Each row is a point on a landscape with many valleys, with its height.
From any point a ball takes the steepest step (drop divided by distance) to one of its 2 nearest points. It stops when none of these is lower. Distance is the straight distance between rows; heights are no part of it.
keke height 3.18: [170 132 130 160 196 168 138 148 134 120 128 176 101 136  78 146 163 134
 146 109]
nosib height 4.17: [139 134 120 115 125 108 178  73 138  86  67 155 158 161 186  24  90 105
  90 133]
Tupo height 1.76: [114 141 167 121  76  97 112 105 192  84  95  97 157 110 194 124 151 220
 116 167]
nivev height 4.25: [ 28 135 123  85 135 167 129 101 116 132 153 111 138 135 162  59  72 114
 114 185]
Dekod height 3.36: [ 92 158  86  99 114 172  92  95 141  98 132 124 128 122  64 148 126  88
 107 122]
Voka height 2.08: [125 108 170 155 151  77 148 176 105 146 154 178 141 101  78 149 160 138
 119 169]
redal height 6.51: [157 118 130 186 112 120 115 164  71 125 118 137 107 179 146 131 147 144
 131  80]
Neki height 3.83: [108  88  93 125 125 161  89 131 150  96 148 154 133  99  43 162 135 105
 109 115]
sali height 3.72: [127 107 171 175 132 123 168 147 141 136 119 130 122 126 160 142 141 140
  89 133]
kanem height 1.58: [ 78 111 140 140 138 199 125 152 116 141 160  80 151 109 148 173 114 121
  79 155]
Zimup height 2.04: [136  81 144 126 164 151 144 127 139 151 131 191 127 119  89 151 181  82
 127 141]
mov height 4.01: [138 102 160 109 108 177  83  89 131 130 100 149 147  65 125 141 136 112
 180 158]
bapod height 4.78: [160  80 102 148 130 135 163 135 146 140 128 100  95 167 153 121 140 169
 106  62]
pon height 2.93: [ 81 121  75 120 159  95 177 181 147 131 162 137 121 137 146 169 119 147
  90 127]
vog height 3.25: [143 195  99 117 174 127 171 159 145 131 118 156 119 114 116 126  85 112
 159 125]
Medol height 2.66: [104 174 110 128 153 105 143 156 154 130 193 117 111 123 137 161 122 170
  94 140]
tilo height 1.32: [152 104 143 121  94 115 105  93 159 115 134 156 112  91  96 125 142 136
  96  86]
pavu height 2.96: [ 86 127  92  61 107 124  93  97 155  98 110 134 156 123  89 149 147 132
 116 131]
sud height 1.79: [154 175 143 168 144 154  83 154 132 104 177 102 133 123  48 155 120 138
  99 109]
Vutuk height 5.51: [115 127  95 122 109  92 154 110  96 143 107 122 108 183 141  81 120  62
 114 120]
pipo height 2.95: [118 107 148 124  92  99 138 106 134  95  87 113 135  99 131  51 102 164
  86 140]
buri height 2.91: [144  97 107  91 162 166 110 134  99 180 103 107 121 196 133 112 112  77
 178  88]
Morab height 2.57: [ 81  85  96 136 155 182 136 153 122 146 128 108 121 119 175 153  84  98
 117 156]
noro height 2.62: [ 96 169 133 134 107 100 139 111 137 122 146  62 140 102 148 158 159 156
 147 225]
nenap height 2.11: [183 132 128 191 127 181  85 150 122 114 184  96 107 139  83 144 129 150
  95  58]
nuzir height 5.35: [155 134 102  98 124  66 190  91 147 150  92 145 106 168 169  77  98  67
 122 109]
Sozan height 7.38: [107 148  64 127 142 122 128 136  91 110 114 140  91 138 169 119  85 147
 166 132]
suno height 7.16: [122 142 102 173 152 133 122 176  86  92 125 178 108 126 162 126 107 166
 156 125]
Dedu height 0.13: [ 66 109 148 117  98 101  99 119  74 142 150  69 132 110 185  93 108 150
 147 194]
Nifa height 3.28: [121 159 151 175  92 115 130 136 155 120 149 112 134  71 120 174 145 128
 132 201]
Gogaz height 0.38: [139 107 174 103 123 100  89 108 134 128 123 201 126 120 122 115 154 151
 125 118]
laf height 3.04: [126 149  94 105 177 153 173 171 149 145 118 122 127 153 102 120  79  98
 136  85]
Gub height 1.43: [105 121 190 136 145  66 121 139 134 131 174 142 141  80  93 121 142 158
 115 194]
Napup height 1.91: [178 169 157 151  95  93 101 142 168 116 124 161 146 119 113 150 127 156
 128  78]
pob height 2.27: [127 143 180 169 119 130 101 161 133 142 157 171 137 154 192 146 163 165
 112 104]
Tatav height 2.84: [ 97 118  87  86 140 148 158 149 160 121 104 108 151 120  82 140 101 111
 132 115]
sele height 1.89: [101 123 149  90 115 181 129 103 167 117  95  85 151  98 134 125 109 145
 125 148]
Mupon height 2.01: [144  65 106  97 175 144 139 109 141 164 145 122  79 156 112 133 145 106
 121 106]
Soro height 3.29: [132 130 147 160 100 169  84 151 115 134 160 180 149 128 143 168 133 123
 113 112]
Pif height 2.63: [124 121 122  62  89 104 133 124 159 117  84 149 178 124 122 147 157 126
 158 126]
gug height 4.19: [127 135 155 111  98 144  79  89  77 140 118 112 138  93 130 126 131 122
 175 178]
pup height 3.51: [ 77  98 129 128 149 160 115 115 103 141 153 115 108 113 163  89  66 125
 105 148]
mesaz height 0.78: [123 126 147 122 122 106 107 111  62 147 116  81 117 131 191  96 102 169
 156 145]
Molo height 3.50: [163 160 136 114 156 130 120 158 122 135 128 157 117  76 112 125  85 134
 174 102]
nati height 4.98: [195 104 146 129 150 120 199 137 173 142 107 113 115 137 152  98 114 146
 101  64]
mun height 5.09: [147 133 144  97 128  86 191 120 173 133  94 114 155 142 143  97 127 143
 105 113]
Nak height 3.65: [127 140 144 124 128 114 151  70 164  69  87 157 149 136 156  46 107 167
  66 134]
nukof height 6.80: [151 128 132 206 149 143 128 193  78 131 157 160 115 148 154 151 124 136
 117 118]
Mafom height 1.29: [125 114 108  82 128 177 125  91 170  91  88 146 137  85 155 132 111 151
 143 110]
nasad height 2.55: [146  75 126 129 119 145 149 109 155 162 128 138  96 124 142 126 108  71
 126  97]
Razim height 3.82: [144 101 143 112  97 188  70 119 147 131 136 168 135  91 124 169 134 116
 159 101]
munep height 1.59: [160 152 162 145 159 128 113 180 105 161 187  80 155 112  66 169 118 121
 105 119]
zuto height 5.21: [134 109  92  93 139  73 180 111 159 132 103 149 104 160 113  99 111 122
 107 111]
tekud height 1.30: [110 130 148 125 156 138 131 178 119 151 173 110 162 145  94 177 151 114
 102 138]
pinen height 0.84: [ 75 121 134  86  80  67 141 116 124 149 156  60 159  95 214  94 127 164
 164 191]
Kan height 2.47: [ 70 109 140  74 146 167 134 143 139 135 118  96 182 128  94 108 110 124
 120 145]
kulam height 5.93: [122 112  75 140 112  95 105 122  82 107 112 146 104 147 103 144 165 108
 144 127]
nusu height 2.39: [165 185 147 170 145 105 150  97 140 107 119 138  95 130 126 156 185 156
 139 158]
sef height 2.16: [151 214 150 159  97  73  99 124 177 104 166 135 131 143 133 143 142 181
 109 120]
vafe height 3.11: [118 107 113  86 129 147 112 115  81 176 106 102 130 142 128 105  80  53
 166 126]
sibu height 4.12: [137  76  83 102 150 180 115 112 147 127 172 113 107 125  32 150 139  90
 110  96]
Tak height 4.10: [164 197 175 129 107 115  93  99 112 148 148 128 126 120 111 142 142 114
 158 122]
Vor height 1.37: [114 122 132 150 144 101 105 143  69 138 155 115 110 132 175 144 134 150
 147 153]
kitu height 3.00: [134 124 123 136 126 129 183 126 109 154  65  87 127 132 152  96  94  79
 175 176]
lemi height 5.70: [127 105  90 160 100  91 151 139  90 133  98 127 107 198 110 130 166  75
 127 107]
tam height 4.82: [ 78 158 103  80 112 133 143 109 121 125 107 143 136 119 164  71  92  99
 141 166]
fifov height 2.18: [166 124 119 116 101  68 113 141 144 123 126 157 128 156 128 158 172 164
 137  61]
zufe height 1.50: [137 159 117 177 153 121 184 119 124 133 109 105  91 128 157 146 150 123
 146 170]
veva height 3.81: [162 179 153 151 120 126  64 141  92 132 154 154 122  89 108 132  94 138
 165 115]
lavu height 6.32: [164 126 120 174 118  82 103 136 100 115 158 107  87 157  99 140 141 157
 118  81]
Deze height 4.30: [149 160 182 123 143 136 116  82 110 131 110 110 136 113 111 110 159 137
 154 163]
Regos height 2.87: [169 160 117 132 159 138 155 103 147 103  93 165 106 138 100 134 179 130
 142 108]
guron height 2.17: [146 107 141 141  63  99 129  86 166  86  88 125 126 112 120  89 113 149
  73  81]
Bulat height 0.56: [ 90 115 120 136 157 207 127 155 148 128 147 102 137 151  96 153 139 108
  94 122]
Piv height 2.10: [106 127 164 142 126 112 115 136 100 154 163  95 151 109 164 144 169 146
 158 214]
Pap height 2.40: [119 125  87 123 170 110 180 117 127 150  99  75 100 121 127 122 107 112
 156 177]
Dag height 2.05: [136 159 102 128 121 163 125 122 170  88  94 177 126 109 142 108 103 122
 130  90]
tizof height 1.23: [116 144 164 104 129 137  94 101 120 141 139 189 131 140 185 134 167 157
 141 125]
fona height 0.79: [138  87 154 170 157 138 123 158  87 128 148 199 128 104  63 144 147  87
 120 154]
lugi height 2.73: [131 120 115 111 167 173  88 151  93 138 132  96 127 177 129 130 121 140
 168  79]
Lek height 2.42: [124 231 119 130 127  87 142 141 148 121 160 112 136 125 133 147 125 158
 144 147]
Loni height 3.12: [145  94 131 150 134 119 157 166 119 154 115 125 114 114 142 115  95 114
 130 111]
bufe height 2.43: [135 136 100  98  75  76 133 155 139 122  90 126 174 152 142 158 138 144
 150  79]
paf height 6.17: [164 105  93 163 136  84  80 131  62 111 179 146  92 151 105 172 157 131
 130 112]
bibot height 2.48: [146 135 142 165 146 186 108 160 108 126 142  82 141 173 110 136 125 142
 119  62]
vovi height 2.56: [104 168 173 124  89  86 124 118 159 122 141 152 151  80 110 122 157 147
 132 208]
kug height 1.51: [123  85 140 121 158 168 129 107 123 165 156 129 120 166  90 158 190  80
 104 122]
teve height 2.94: [168  99  72 115 107 172 160 105 201  97  89 196 113 105 153 106 112 101
 116  66]
lig height 4.45: [119 137 115  73 110 105 164  85 139 120  63 126 171 145 172  48  79  84
 139 145]
kir height 3.47: [101 112 113 134 129 162 138 127  77 160 100  76 132 133 124 123 106  57
 156 183]
fozo height 1.31: [ 94 129 163 114  41  76 123 111 144 118 127  95 162 110 198 115 162 186
 139 207]
Vaful height 4.34: [124  77 144 162 117 143 153 154 135 119  96 106 137 164 144 115 144 161
  76  91]
fodep height 4.29: [166 125  87 128 150 152  76 109  91 125 194 113 101 133  30 150 136  91
 135  86]

Where does a ball stop that starts at each point below?
veva | Mafom
sibu | Napup
lugi | Bulat
gug | Gogaz
Vutuk | kug
lig | Gogaz
suno | kug
